Points, in no order, along strands that fork and pass close to each other.
In the rows, zero is written as 128.
Points whose rows are less than 122 apart are linked; no others are. Some points are linked to none.
vus: [130  91 135 102 173 128 173 157 109 143 161 170 127 132  93  82  97 172
 144 152 128 181 129 141  93 171 142 109  99 156 116  87 146 117]
pema: [126 146  81 157 149 133 121 144 115  96 107 142 133 121  96 150 105 124
 191  97 108  88  74 145 199 172 136 141 163  74 107 151 127 148]
Pami: [ 80 131 123 105 108 166 175  87 151 176 126 114 105 123  84 119 144 113
 160  87 157 130  98  88 165  94 138 109 144 115 160 187  66 160]
bim: [137 148 108 123 144 135 131 157 116  90 118 140 174 147  91 119  98 130
 158 204 101 136 107 149 119 182 120 129 142  93 129  59 134 161]
bifo: [179  91 163 113  90  61 116  83 110 133 135  95 113 162 134 125 150 150
  92 131 137 156 200 122 114 107 123 130  68 114  85  78 161 111]
suza: [ 70 118 113  97 117 141 177 144 146 205 162 178 158 145 109  92 174 115
  96 138 153 165  77 138 127 121 155  99 165 128 156 107  82 156]
Dokad: [155  97 163 119 109 107 128  98 155 154 123 134 125 143 135 112 173 118
  79 155 128 168 161  87 138 141 132 102 135 139 131  75 139 137]
tef: [189 146 121 119  82  80  93 128  82  75 136  79 119 151 163 158 101 160
 159 127 134 150 200 161 107 140  99 155  52  59  88 123 163 104]
bise: [126 143 111 111  65  84  84 101 138  70  90  93 151 173 135 146  99 157
 168 108  97  95 171 144 139 114 154 148 105  38 140  85 109  89]
sil: [151  95 159 135 185  96 157 118 107 140 131 138 124 147  96  97 155 141
  94 191 138 177 171  93  93 140 124 135 114 185  79 108 150 120]
duge: [137 180 100 145 100 148 115 121 125  59 100 110 120 134 135 160 119 108
 167 124 106 106 119 101 164 166 139 153 160  58 152 147  97 170]
tuzi: [119  75 158  81  95 122 147 155 142 180 154 169 116 175 153 118 141 137
  93  68 127 180 164 124 150 109 151  59 107 105 148 109 111 103]
kinar: [ 73 114 121  92  86 141 158 125 164 137 125 135 140 182  99 110 130 135
 161  61 113 113  98 110 170 127 189 100 139  70 171 149  75 116]
Toris: [117 133 114 128 167 152 116 134 153  86 128 133 170 106 116 105  88 126
 124 179 100 110  96 152  70 144 150 145 142 162 143  70 134 103]
Lirib: [114 119 107  93 136 158 145 168 152 132 146 172 164  85 118 113  76 162
 175 148  94 123 104 169 135 176 138  82 127 125 153  65 150 103]
Labav: [ 99 116 150 113  85 143 107 121 186 158 110 131 150 120 147 127 166  70
  56 108 134 117 122 142 132  72 139  93 168 140 145 125  97  96]
Rivuv: [104 134 140 142 123 132 108 133 138 150 116  96 127 144 114 137 128  92
 131  91 140  73  95 153 143  66 121 135 121 160 130 170 108 130]
fosu: [113 165 118 155 130 137 108  98 136  85 117  76 134 119 126 122 125  98
 142 152 130  73  85 144 130 106 141 177 140 137 152 143 110 164]
nakog: [112  89 150 104 114 128 120 171 139 163 133 139 131 164 123 116 101 136
 128  81 129 126 136 174 144  92 129  83  91 134 132 114 121  87]
Dud: [ 82 136 117 147 163 132 165 120 111 163 144 131 106 133  58  87 124 141
 160 133 163 136  87 118 146 126 116 160 122 151 122 149 102 162]
ponu: [136 127 146 120 151  97 146 123  93 107 126 109 140 190  69  84 117 136
 133 182 139 156 136 132 106 139 129 154  86 122 105  94 135 157]
livi: [152 128 140 142 169 116 143 142 116 133 132 127 163 139  88 125 140 107
 112 209 121 112 112 134  93 129 113 151 142 182 100  96 150 161]
Lizu: [124 139 131 147 120 122  97  87 148 101 119  85 134 110 144 109 131 111
  96 145 140  95 113 134  93  98 142 174 133 167 144 117 120 122]
tufiz: [116 132 131 125  77 146 109 114 157 119 100  96 131 154 121 149 110 123
 169  36 117  65 107  96 156  88 161 118 138  84 156 184  96  81]
Kana: [143 178  94 157 126 125  71 115  99  37 123  92 105 104 185 133  95 161
 133 130 132 129 133 147  64 150 119 201 121 106 135 138 129 111]
Talet: [126 159  88 166 164 146  90 155 114  70 121 128 125 115 134 146  86 128
 179 118 110  86  81 163 159 167 123 152 141  97 120 151 143 137]
Vinek: [ 75 135 111 108 109 134 196 152 117 220 123 151 152 147  59 140 167 112
 135  89 129 125  75 142 172  91 128 105 169 114 129 141  86 157]
Vivog: [ 86 106 168  98  83 126 155 114 166 179 119 137 145 146 127 129 192  70
  60 124 148 159 140 121 154  63 141  91 172 122 143 140  81 136]
Gilib: [127 172 112 152 113 128 116  81 119  72 120  95  89 123 124  99 106 135
 159 129 155 149 129  99 123 151 127 187 114  94 149 139  99 155]
zenim: [ 95 104 113  72 110 119 124 137 152 123 143 152 156 183 144  81 106 167
 151 116 110 142 132 142 136 152 186  85  91  76 183  73 113 111]
sofon: [164 130 143 108 141  94 132 125  79  78 121 101 141 175  93 102  96 147
 137 174 126 165 173 154  94 155 119 140  61 102  90  91 159 132]
lek: [192 129 141 128 129  97 102 129 114  85 119 103 147 117 173 152 137 120
 108 184 110 118 168 147  94 150 107 139 117 144 116 105 183 141]
Rav: [140 133 120 124 109 129 113 158 144 110 105 115 154 153 116 160 110 106
 167 104  81  54 116 140 169 130 138 113 137  99 148 132 129 124]
sena: [132  98 164 141  79  92 105  70 166 159 105 100 121 131 158 129 194 113
  56 135 138 150 170 104 137 102 143 109 151 140 117  94 128 111]
givoz: [166 138 125 135 158 142  91 152 123  60 140 119 141  78 211 163 101 139
 124 163  94  79 127 179  85 134 120 152 131 161 138 132 184 112]
mulib: [159 141 118 125 133 154  90 169 136  85 136 129 155  73 189 168  84 132
 159 143  82  63 124 173 131 140 116 109 127 140 151 120 172 113]
fusi: [135 149 118 109 109 130 134 130 142 101 114 130 167 155 102 108 123 112
 139 189 103 125 103 113 130 163 139 133 150  84 163  57 107 169]
zaras: [128 143 108 154 167 179 128 114 140 126 155 155 100  54 126 107 116 119
 109 131 131 120  88  82 101 165 132 151 155 169 156 124 125 131]
temi: [110 169  96 140 107 148  94 111 153  61  98 115 137 126 130 119  96 118
 162 124 107  95 103 126 158 151 152 152 148  68 168 115  91 128]
Vufeg: [140  85 143 120 149 116 104  92 151  95 102 114 160  99 153 106 116 151
  87 172 106 144 152 149  47 125 170 119 139 182 106  67 150  52]
fise: [162 103 152 132  89  90  87  99 154 133 110  97 137 126 163 135 152 119
  78 132 128 112 163 136 114  99 131 124 122 151 119  94 150 104]
Koleb: [137 127 148 154 138 128  95 110 132 157 119 116 104 110 195 168 178 104
  78 111 149  81 125 109 134  67 104 132 144 179 125 201 152 138]
pip: [188 140 121 123 113 142 116 148 137 109 125 138 136  98 152 162 129  98
 128 152  91  95 133 110 138 169 116 115 145 121 157  96 152 157]
Sefe: [115 118 146  95  79 106 157  94 142 131 132 117 113 194 107  99 142 135
 143 108 129 153 139  91 150 123 166 134  98  82 161 104  93 151]
rog: [158 104 159 147 111 115  84 124 144 158 117 113 115 123 178 157 159 104
  80 103 137 113 160 129 135  88 111 105 132 169 114 147 152 100]
sapob: [137 124 128 115  70  91  85 107 144 106 106  90 137 161 140 123 106 144
 143  98 118  92 148 147 124  93 145 146  91  92 145  93 120  85]
rigam: [111 139 120 109  99 176 128 131 153 160 114 127 121 113 109 157 120 108
 142  32 112  68  82  84 147  97 146  87 158 104 150 194  95 112]
vuz: [130 169  98 158 194 137 102 154  91  33 124 104 138 125 140 133  79 142
 163 164 103 123 116 183  71 162 125 189 125 138  99 148 141 117]
Pek: [150 148 126 148 173 103 138 111  90 113 141 123  90 115 177 141 172 137
 105 169 149 106 149  78 125 125  77 191 110 168 119 211 174 168]
kef: [123  86 146 118 195 108 181 148  99 165 151 166 125 157  78  85 134 157
 107 167 144 187 145 123  90 135 132 126 105 183  89 104 131 122]
zatuk: [ 58 100 121 116 172 130 169 155 124 173 163 176 139 157  98  70 122 153
 105 127 155 182  92 162  83 124 167 121 123 163 132 112 103 119]
Pazi: [183 152 109 133  56  99  85 112 108  88 124  96  94 143 179 170 108 151
 177  69 130 113 167 103 120 125 122 166  96  47 137 145 137  89]
gupi: [181 175 108 138 121 155  99 140 115  69 129 133 111  87 202 170 134 113
 112 152 100 104 132 113 116 175 113 149 147 105 167 127 153 171]
lak: [114 141 101 135 152 180 142 113 140 178 147 171  94  56 110 112 132 124
 112  99 148 128  81  71 131 149 115 118 152 157 152 141 117 143]
tezoz: [ 63 138 119 145 152 147 155 129 121 195 129 137 124  96  89 140 147  93
 107 113 172 117 101 134 147  51  88 131 150 175 110 188  98 151]
lol: [ 99 114 158 135 111 100 111  87 145 139 112  85 135 146 118  99 145 118
  83 132 163 127 133 151  99  57 138 155 117 174 122 119 102 115]
Nenen: [127 151  97 149 164 130 156 153 103 125 135 152 154 134  61 106 109 141
 169 180 116 135  72 146 128 184 120 152 150 104 115  82 129 163]
Ripi: [153 156  99 131 131 154 154 134 111 169 131 145 113  89 112 175 154 105
 140 106 107  75  88  71 162 144 113 121 162 120 144 159 134 192]
rumir: [121 141 115 159 163 119  88 136 110  64 116 102 130 143 118  99  70 147
 173 128 125 115 115 171 104 141 130 171 100 126 113 132 138 100]
basu: [139 158 130 133 104 120 166  76 113 106 118  66 111 150 118 173 162 101
 186 136 134  96 147  82 172 103 120 167 129  95 140 204 108 204]
biz: [ 66 117 117 125 149 118 131 132 142 122 121 123 157 188  75  69 106 144
 157 137 133 120  70 173 144 125 167 134 120 114 132 103 105 132]
mida: [140  65 161  90 129 126 153 147 139 165 159 169 127 134 144  95 136 158
 104 141 127 201 161 127 131 161 143  56 110 143 127  73 152 117]
zeri: [170 143 136 135  84 108 116  74 129 125 126 101  88 116 172 156 161 114
 126 107 142 112 159  64 133 113 112 165 116 119 147 162 133 156]
kip: [157 162 115 131 132 122  95 170  94  42 115 100 156 133 160 154  79 151
 180 164 109 133 162 194 125 171 101 131  91  92  96 134 159 128]
Pufaf: [120 101 136  82 118 109 125 139 122  98 127 128 155 191 125  88  83 179
 167 131 105 138 153 171 144 136 159  89  66  74 139  73 139 110]
zosa: [ 93 138 121 133 128 165 138  66 141 149 130  96  85  98 107 106 124 120
 161  94 177 123 105  92 148  88 124 142 120 138 160 196  79 149]
dosem: [162 107 139 110 145 111 103 110 118  64 110 107 158  92 157 118  85 160
 126 171 105 137 165 161  44 129 149 135 109 169 100  85 165  66]
Bof: [ 84  87 163  87  96 117 158 158 131 195 146 181 120 172 142 130 159  97
  69  61 137 187 160 125 154  77 142  66 140  91 142 147  94 116]
tunok: [138  99 141 109 144 116 165 157 101 188 163 161  94 160  88 108 129 149
 134 102 140 169 150 111 158 142 101 101  80 134 114 118 136 140]
suda: [161 146 132 152 141 120 120  86 118 119 135 122  89  94 176 139 168 119
 102 151 149 116 148  62 128 130 100 165 129 158 140 170 151 170]
tezav: [118 105 127 119 184 150 145 131 152 118 135 155 158 113 105  98 114 131
 104 184 108 147  97 138  53 139 165 136 157 190 120  76 125  94]
gulol: [146  97 153  95  93 133 158 169 139 198 127 159 136 142 108 174 156  96
 108  84 101 123 142 105 166 119 116  68 151 130 132 123 123 130]
ruven: [145 162  95 137 135 130  89 166 100  33 101 109 148 162 138 153  87 152
 182 148 126 166 165 184 159 199 106 124 100  58  71 132 123 128]
Mano: [169 125 148 122  73 106 122  90 129 144 128 110  84 152 143 148 142 124
 140  68 138 128 168  63 141 105 119 144  93 104 138 148 126 121]
Giv: [165  86 157 122 131  70 122  78  99 115 128 104 115 144 127  95 133 172
  83 152 144 175 196 121  72 124 139 137  79 143  78  82 159  87]
gele: [110 116 161 191 163 119 115  98 147 151 106 114 125 109 148 130 194 111
  53 178 138 145 154 108 116 104 128 120 177 202  92 141 143 109]
vaga: [ 91 115 138 110 147 106 158 125 112 137 139 127 146 208  75  65 127 150
 144 164 142 156  96 141 124 134 160 136 102 109 133  90 111 166]
notop: [ 98 108  99  94 134 150 161 171 146 179 160 189 142 113 112  96 112 161
 141 108 120 150  88 158 127 170 146  81 130 129 158  79 130 113]
Fibe: [134 127 113 132 130 171 124 153 152 180 134 161 131  70 133 157 142  92
  93 100 115  89  91 125 140 125 115  86 165 161 137 123 137 124]
ses: [116 153 121 140 105 140 134  72 132 110 120  93  84 128 111 115 116 123
 184  96 154 125 116  85 161 122 136 161 118  93 156 179  89 159]
Ger: [114  75 157 109 138 127 112 115 168 128 110 137 173 123 153  97 132 140
  67 169 119 159 144 165  77 117 168  81 139 172 119  59 146  66]
Fus: [183 152 130 134 172 101 128 160  76  90 149 113 115 133 151 147 124 133
 137 170 127 135 167 144 103 173  81 168  83 134  97 179 185 148]
vaz: [127 122 140 177 181 143 125 121 143 152 133 136 133  85 141 142 174  99
  66 177 128 115 115 111 111 119 127 132 181 212 102 134 147 129]
rizu: [143 136 136 152 138 122  90 115 112 144 131 100  90 127 175 151 139 126
 124  86 159  78 118 116 125  71  97 161 109 166 130 210 148 125]
disid: [131  78 174 129 142 109 121 136 133 152 127 130 127 146 128 110 135 132
  81 131 144 161 167 153 109  97 125 101 108 177  95 107 143  94]
mupo: [ 96 148 119 145 136 146 139 113 128 154 120  88 124 121  99 149 143  93
 155 110 140  62  78 136 168  74 125 139 147 151 131 197 101 173]
nukib: [ 99 111 134 136 146 137 167 101 132 188 144 162 103 105 104  97 170 128
 100 151 173 173 136  54 152 125 102 124 142 170 130 137 107 157]
Razub: [163 117 128 148 124 117  81  91 140  96 130 113 106  75 176 107 111 154
 104 122 137 135 150 114  69 139 138 160 125 159 139 106 148  70]
vosu: [135  96 155 152 130  78 112  64 125 132 119 101 100 124 134  92 158 160
  71 142 157 169 179 106  79 107 143 154 115 168  92 106 136  86]
Gigat: [141 123 108 122 138 122 139 183 113 128 125 138 161 127  90 150  91 145
 199 130  88  93 108 188 179 161 114  99 119 111 100 103 162 128]
Gire: [156 133 114 142 144 164 113 149 146 135 142 148 140  72 149 156 132  98
 105 144 100  74  95 124 127 149 125 116 157 159 150 106 154 140]
nes: [161 141 114 144 169 140 127 165 108  96 145 135 134  94 128 140  95 128
 149 163 105 111 119 153 102 172 108 141 125 157 119 117 167 139]
suf: [168 127 139  99 117 120 105 129 108  59 119 112 157  95 159 121  72 164
 152 172 112 151 182 165  82 150 125 119  87 129 110  82 168  92]
mevu: [162 125 128 131 138 130 119 165 102 104 142 130 106 129 116 120  70 154
 198 106 123 136 143 151 152 174 108 118  79 103 113 137 158 109]
saz: [ 92  97 152 122 143 117 162 168 131 202 138 171 164 151  98 121 163 102
  68 154 141 165 116 163 129  93 121  94 163 157 107  96 122 137]
vezod: [ 98 115 131 132 137 123 169 148 114 229 128 183 126 106  95 153 176 102
  83 114 149 159 134  97 171  91  79  93 163 152  98 145 124 151]
vira: [102 141 112 118 123 147 132 132 162 128 124 126 172 139  91 100 126 106
 131 173 112  89  66 138 133 133 150 131 156 119 162  78 100 146]
leko: [119 131 117 116 112 114 126 132 134  80 105 132 139 190  97 109 101 139
 184 124 105 140 128 130 177 170 153 130 120  47 136  98 106 138]
neno: [150 170 121 147 184 109 133 143  75  94 146 115  93 136 163 146 141 136
 131 159 138 102 130 128 112 147  75 200 102 138 115 217 177 166]
Deret: [157  89 159 163 176 135 122 140 133 144 133 143 109  81 160 137 138 136
 102 145 124 153 165 126 103 144 120  98 142 208  85 141 174  77]
gok: [192 116 140 114  60  59 100  90 117 116 130  93 114 143 160 156 147 134
 113 124 122 133 198 109 112 122 117 153  88  88 104  86 157 121]
gaki: [110  94 130  94 126 132 126 129 149 128 145 155 131 147 137  66 103 164
 121 123 132 163 131 134 102 152 164 106  91 124 167  75 122 102]
kedu: [109 123 145  99  84 170 140 103 168 183 117 147 106 100 134 145 157  88
  88  56 148 133 126  63 145  83 131  78 163 117 151 185  82 117]
dupi: [ 62 113 121 106 121 117 171 164 127 192 131 145 151 191  71 112 142 128
 140  91 131 126  79 172 169  99 154 101 136 108 129 128  91 144]
Toviv: [144 158 117 151 179 164 105 151 107  74 149 130 113  90 199 164 124 128
 106 151  94  60  82 160 102 134 118 176 146 147 152 162 177 156]
rul: [141 136 137 159 160 124 129 126 126 137 136 118 137 115 125 139 159  96
  98 180 135  95 111 117 118 114 114 155 147 191 120 134 145 168]
Serir: [190 132 142 124 139 113 117 166  87 105 151 112 113 123 151 145  94 140
 172 132 126 125 164 156 129 158  88 128  70 128 101 162 186 122]
saru: [ 61  98 159 107 110 115 134 135 143 171 144 164 125 161 152  88 150 102
  56  85 170 190 145 160 124  60 154  92 132 109 141 146  90 103]
kek: [100 164 102 155 146 161 132 120 139 102 131 110 154 106  90 110 118 103
 150 176 121  87  51 139 139 137 147 163 166 124 149 109 101 167]
gelev: [147 165 103 162 168 165 109 125 106  86 148 139  85  69 161 128 106 129
 131 128 128 116 101  92 101 170 115 174 138 142 155 160 140 150]
bes: [177 157 114 117  51  88 106 116 102  72 120  91 114 169 154 178 117 148
 167 100 110 151 202 117 123 154 114 160  77  26 106 110 129 115]
Rabi: [ 88 145  90 124 123 148 205 115 114 204 119 138 141 124  46 135 162 137
 173  87 129 114  53 117 188 123 138 116 175  99 128 154  91 166]
bazi: [145 177 106 160 140 148  91  95 108  59 137 105  87  78 191 128 118 138
 115 130 139 113 113 107  83 144 124 205 137 130 163 161 128 142]
Dev: [112 148 104 107 146 139 105 149 134  64  98 138 194 137 114 123  70 148
 177 196  90 120 130 180 133 167 131 107 130  84 137  56 136 124]
zefe: [125 108 134 122 121 139  91 132 166 119 125 125 146 112 148 107  96 130
 114 118 121 107 126 158 106 114 137 114 114 158 152  92 132  73]
dip: [111 166  93 170 174 130 165 129  87 135 140 134 124 120  57 113 126 139
 180 160 144 126  75 121 155 164 108 177 148 123 105 140 122 181]
Zal: [ 67  99 152 129 144 124 170 101 138 186 144 157 118 136 113  83 177 128
  75 156 184 204 143  91 137  94 127 117 144 160 129 137  90 144]
bok: [103  68 150  87 120 124 146 163 142 181 161 183 143 155 160 104 147 137
  81 114 133 197 151 154 131 127 161  44 121 126 140  88 124 115]
Fup: [ 62 126 135 142 163 139 157 119 125 170 140 131 115 129  79  93 130 121
 116 128 176 144 102 133 123  79 116 152 126 185 119 160  92 138]
Zuz: [124  91 165 169 146 151 105 136 156 174 122 157 104  80 166 132 151 123
  70 120 133 180 160 127 131 137 119  59 168 170 102 133 157  68]
sek: [146 154 110 134 187 137 132 174  90  57 132 121 160 111 117 145  71 143
 174 191  95 129 124 186  80 173 116 146 118 149  86 121 165 125]
fiso: [176 148 113 136  86 137  85 121 122  99 117 108  89 133 175 164 102 139
 181  51 124  91 132  86 135 126 127 141 114  72 160 176 142  98]
rotem: [ 92 111 116 113 113 117 149 119 151  96 111 143 139 189  87 105 113 143
 191  88 115 124  99 115 199 161 187 128 143  45 143 135  89 128]
gime: [146 134 113 110 109 142 174 155 119 204 126 157 133 115  84 173 159 108
 132  86 100  99 104  83 169 137 108  95 163 125 132 131 127 161]
vabez: [151 116 129 117 156 126 160 166  93 126 157 150 113 125  84 100  82 165
 180 134 125 166 139 148 133 191 111 113  82 118 104 108 161 128]
Rana: [178 149 121 132  76  53  92  86  99  94 131  77 107 135 176 160 150 138
 111 142 140 122 180 126  88 124 105 194  96  89 103 130 156 145]
fase: [ 66 127 118  80  89 166 170 124 165 178 139 150 129 139 102 111 151 110
 126  70 138 131  83 110 149 109 161  88 160  98 171 161  65 133]
lorin: [ 88 121 103 114 135 169 147 143 152 182 151 178 112  99 105  92 115 136
 121  81 142 143  74 122 127 151 137 104 137 135 160 118 109 113]
tidop: [123  98 139 126 143 171 118 168 167 148 149 161 154  54 155 145  95 128
 114 125 112 118 119 180 113 119 127  72 144 195 114 104 159  65]
Rom: [123 160 103 130 116 168 163 108 126 137 117 110 126  99  91 171 145 105
 171  92 107  62  75  72 173 124 147 119 179  94 148 192 102 185]
Zari: [111 141 126 107 105 177 136 131 148 191 113 137 119  87 119 172 147  84
 105  45 132  91 100  78 142  69 122  78 171 120 134 210  92 135]
roz: [159 119 154 106  71 120 141 122 144 141 119 117 119 165 119 162 137 106
 141  75  98 107 156  73 154 120 134 119 119  99 151 134 118 128]
goler: [114 124 147 150 106 124 109  66 146 162 114  88 104 100 167 145 178 102
  89 113 178 116 152 100 140  45 112 138 138 171 128 192 108 135]
ver: [ 66 105 132 113 133 124 178 147 120 225 149 211 116 120 119 117 174 109
  68 101 162 208 136 107 159 100 111  79 166 114 126 145 107 140]
Bedi: [145 162 125 147 141 118 126  91 109  80 127 108 103 117 119  95 123 130
 126 167 151 156 142  92  87 158 118 191 117 135 136 124 118 158]
Kodu: [121 147 113 122  84 101 109 111 138  45  81 108 153 194 115 144 108 142
 178 115  99 134 160 128 173 150 158 146 127  19 122 102  92 121]
vol: [158 189 103 135  79  90 108  91 101  68 121  81  96 133 185 170 157 134
 116 149 140 133 166 118  97 144 102 203 115  77 124 149 130 178]
zupu: [104 112 126 134 153 133 157 170 131 195 141 164 154 122  84 132 136 115
 101 135 130 130  93 169 118 114 112 113 148 177 108  98 135 130]
Razul: [142 206  87 149  99 128  92 121 101  43 109  87 107 147 171 163 134 143
 131 146 138 158 152 132 107 182 104 181 118  68 116 145 105 171]
vuse: [140 132 141 152 126 102  91 122 116 123 124  84 111 157 133 126 117 124
 139 102 148  89 130 149 121  86 114 165  87 156 120 160 139 117]
Benok: [133 157  83 168 181 146 131 166  98 124 144 142 130  87 107 154 100 137
 170 121 101  83  67 169 135 167 109 151 141 143 112 138 169 144]
molov: [170 140 133  98  99  98 113 132  85  63 123  92 142 165 127 130  84 158
 158 152 119 169 194 164 120 157 112 122  49  60  89  88 153 116]
Zuras: [ 63 122 113  99 118 147 193 127 134 229 158 190 136 110 106 108 187 113
  91 119 166 185  95 106 147 109 127  93 178 119 149 143  78 162]
kofav: [143 118 139  93 138 145 137 156 130  87 138 148 169  86 130 113  66 160
 167 183 101 140 142 163 103 166 131  93 109 148 121  71 164 108]
lis: [111 117 110 146 185 145 173 171 130 182 151 171 156  88  83 148 116 136
 111 140 115 141  90 182  84 117 123 125 155 209  87  98 148  95]
Sizi: [162 174  98 132  88 115  77 148 111  46  97  92 132 155 204 200 117 146
 162 116  93  85 155 164 139 140 116 156 128  49 136 158 140 125]
sor: [157 171  95 132 101 120  60 146 105  37 107  93 142 124 199 166  80 175
 176 133 115 119 169 186 117 149 107 143 100  68 123 130 141  95]
dig: [101  98 142 112 109 142 100 126 191 142 118 144 158 115 156 101 141 110
  59 129 130 134 128 158 107 108 149  88 145 153 149  84 119  73]
nuvem: [131 121 130 130 129 156 131 112 174 142 136 150 144  96 128  97 149 107
  82 171 128 132  96  99 112 156 145 117 172 153 160  76 118 133]
giso: [ 81 126 123 106 111 129 121 133 165 128 112 119 164 169 103  94 119 118
 138 127 117  91  89 156 147 112 162 118 125 111 161  96  96 119]
nivak: [169  75 169 110  97 109 123 106 150 152 136 138 109 134 163 116 150 147
  95 123 125 186 189 104 139 148 136  78 107 129 125  74 155 101]
rovon: [137 110 120 136 188 140 163 176 113 146 156 151 144  83  97 145  86 150
 156 144 106 125 111 183  89 138 121 126 123 212  79 120 169  96]
Lum: [119 140  96 141 128 125 172 134 112 152 113 134 134 143  55 145 139 122
 186  94 109  93  71 118 198 152 137 131 165  88 114 146 113 165]
fafi: [113  89 147 145 193 142 153 132 150 156 132 169 127 100 119 103 145 136
  82 168 125 185 130 120  76 142 152 109 170 202  97 104 130  78]
Serug: [159 126 141 144 173 108 139 101 112 105 129 131 111 118 113  92 138 137
 106 183 141 168 159  81  76 159 125 169 124 173 111 112 137 128]
filaf: [109 114 135 158 148 171 118 134 163 184 128 175 115  62 145 136 160  93
  55 117 137 146 114 113 131 128 116  77 188 166 118 134 134  98]
gabo: [131 161 107 144 109 153 152 106 120  85 105 110 119 128 104 173 128 108
 192  97 108  94 103  74 182 156 148 141 174  56 139 190  99 185]
pegu: [ 75 112 165 155 128 127 119 118 146 176 113 145 121 106 137 129 161  70
  53 115 170 155 145 136 146  48 107 105 170 152 109 178 109 106]
sumiv: [106 108 154 175 146 102 114  60 143 137 106 101 108 102 145 100 182 139
  61 161 154 167 162  95  86 103 149 147 157 194  96 130 120  85]
mur: [158 134 110 135 124 164  89 143 128 132 128 136  87 104 148 146  85 134
 175  49 124  87 100  99 143 138 119 112 117 107 153 172 142 102]
pupi: [154 114 139 114 113 143  85 149 148 101 129 118 157  83 179 138  74 148
 158 129 110  90 149 173 120 116 123  99 101 154 142 105 164  67]
sasel: [151 124 141  71  79 107 109 134 114  71 117 114 160 155 146 130  72 179
 189 139  96 140 196 165 152 136 134  89  61  55 124  75 144  92]
nefa: [161 175 130 132  90 103 140 112 102  84 114  86 111 176 140 180 155 104
 165 124 113 109 158  95 156 138 113 174 117  68 123 180 128 186]
sima: [119 135 114 133 136 139 190 109 113 200 146 145 127 106  74 126 174 119
 137 170 156 136 107  61 168 122  92 136 153 148 134 135 102 197]
Noro: [103  98 171 107 109 105 149 148 142 187 122 138 153 178 107 129 171  87
  71 136 137 148 141 145 152  71 124  97 142 142 117 110 106 146]
kipi: [ 69  92 125  96 139 125 140 151 136 156 164 161 134 182 133  62 120 158
 111 101 152 172 112 158 104 124 181  92  92 128 158 104 100 119]
fam: [125 100 156  87  78 128 159 159 148 167 124 134 143 183  99 158 139 111
 132  69  88 107 141 103 160 112 145  84 133 105 151 129 108 118]
galu: [196 128 134 112  95 126 118 133 123 107 135 137  98 118 153 139 108 127
 149 111 114 151 177  89 136 177 107 117  96  96 147 106 152 128]
Nabug: [ 78 108 156 117 100 121 124 112 152 162 129 124 119 156 125  88 134 118
  88  87 173 150 126 148 122  57 143 125 110 140 144 138  83 103]
zur: [182 166 122 127  89 105 109 144 109  73 111  97 123 157 173 186 135 112
 151 126  94  98 162 128 139 150 107 153 115  73 134 150 148 158]
Sede: [146 165 109 138 130 146 164 114 113 147 137 128 121 103  96 144 155 101
 151 161 130 103  97  73 161 147 110 147 161 118 147 139 112 206]
fiz: [141 170 104 151 160 151  98 154  99  74 128 119 102 118 180 165 117 128
 146 123 105  67  84 155 138 147 112 169 139 105 144 186 157 168]
vob: [112 140 130 130 121 136 168  88 126 145 117  71 123 141  86 160 157  96
 182 125 140  83 117 103 180  79 123 140 138 127 138 205  96 195]
Vos: [131 117 142 135 113 137 112  89 154 144 129 129  93 107 140  96 131 126
 100 103 158 142 130  86 120 126 129 136 120 151 156 127 115 112]
disez: [140 120 129 122  73 129  77 126 153 129 108 101 129 147 153 142 105 133
 151  57 127  74 131 132 137  79 140 123 106 106 159 138 116  57]
lod: [120 112 135 166 191 114 141 149 102 175 139 151 113 112 116 141 159 122
  97 141 151 132 150 108 122 104  83 138 126 218  77 173 154 124]
pef: [137 185  83 159 129 135  84 148 104  30  94 101 125 168 153 163 119 144
 159 135 138 156 142 162 154 196 109 158 122  60  87 159 103 153]
Dos: [ 71  93 151 143 183 127 167 126 135 176 138 177 121 129 112  83 165 136
  66 164 162 210 136 108  99 115 145 118 160 182 105 125 107 108]
Kemed: [121 113 143 139 140 108 104 136 119 110 122 101 127 171 101  93  89 144
 153 113 135 114 124 171 122 110 131 146  76 136 115 121 134 103]
Ferub: [165  94 157 124 173 134 140 153 118 117 150 142 125  84 133 123  90 154
 144 150 117 152 153 151  81 143 129 113 107 205  85 125 167  78]
ziko: [109 131 127 141 143 127 142 144 110 201 123 142 117 109 116 170 167  91
 101 106 148 100 121 104 165  71  78 114 143 173 103 187 129 167]

A fork is a point with three links, a tip a point with one. Leave the first point through the second and follow the links. Name the first fork or tip that comes.
gupi, pip | dig
vuse, Rivuv | livi
kek, fosu | Koleb
zosa, Pami | kedu
Vivog, Noro | gupi

A fork is a point with three links. Follow the links from the first point to the second and name the forks in between, in order.
kipi, giso | molov
dip, tuzi | bim, vira
sasel, Dokad | molov, vira
gabo, Pek | Ripi
bim, kipi | vira, molov
goler, Dev | Koleb, vira, bim
Vivog, Benok | dig, Talet

Follow the links from the first point to the second, and from the first to the third. Name the last point that the two ways share.
zenim, suza, Dokad | vira
mur, ziko, Nabug | vira
Lirib, Talet, Ferub | dig
gaki, mur, bok | molov
fise, sek, sor | vuse
givoz, pef, Lizu | vuse
bazi, mulib, saz | dig
Lum, kek, Zuz | Talet

Name the points in between on the shortest way along the links from the first point to the second, in order.
zenim, fise | Pufaf, sasel, molov, sofon, ponu, vaga, biz, giso, vira, kek, fosu, Lizu, lol, Nabug, saru, Bof, tuzi, bok, mida, nivak, Dokad, sena
Benok, mida | nes, sek, vuz, rumir, Kemed, vuse, rizu, Koleb, rog, fise, sena, Dokad, nivak
Mano, fafi | roz, fam, gulol, gime, Ripi, Sede, sima, nukib, Zal, Dos
fam, fase | roz, Mano, zeri, suda, Pek, neno, Fus, Serir, mevu, vabez, vus, kef, sil, Serug, Bedi, Gilib, ses, zosa, Pami
pef, livi | Razul, vol, Rana, gok, bifo, Giv, vosu, sumiv, gele, vaz, rul
Vivog, notop | Labav, dig, Ger, Vufeg, dosem, suf, kofav, Lirib
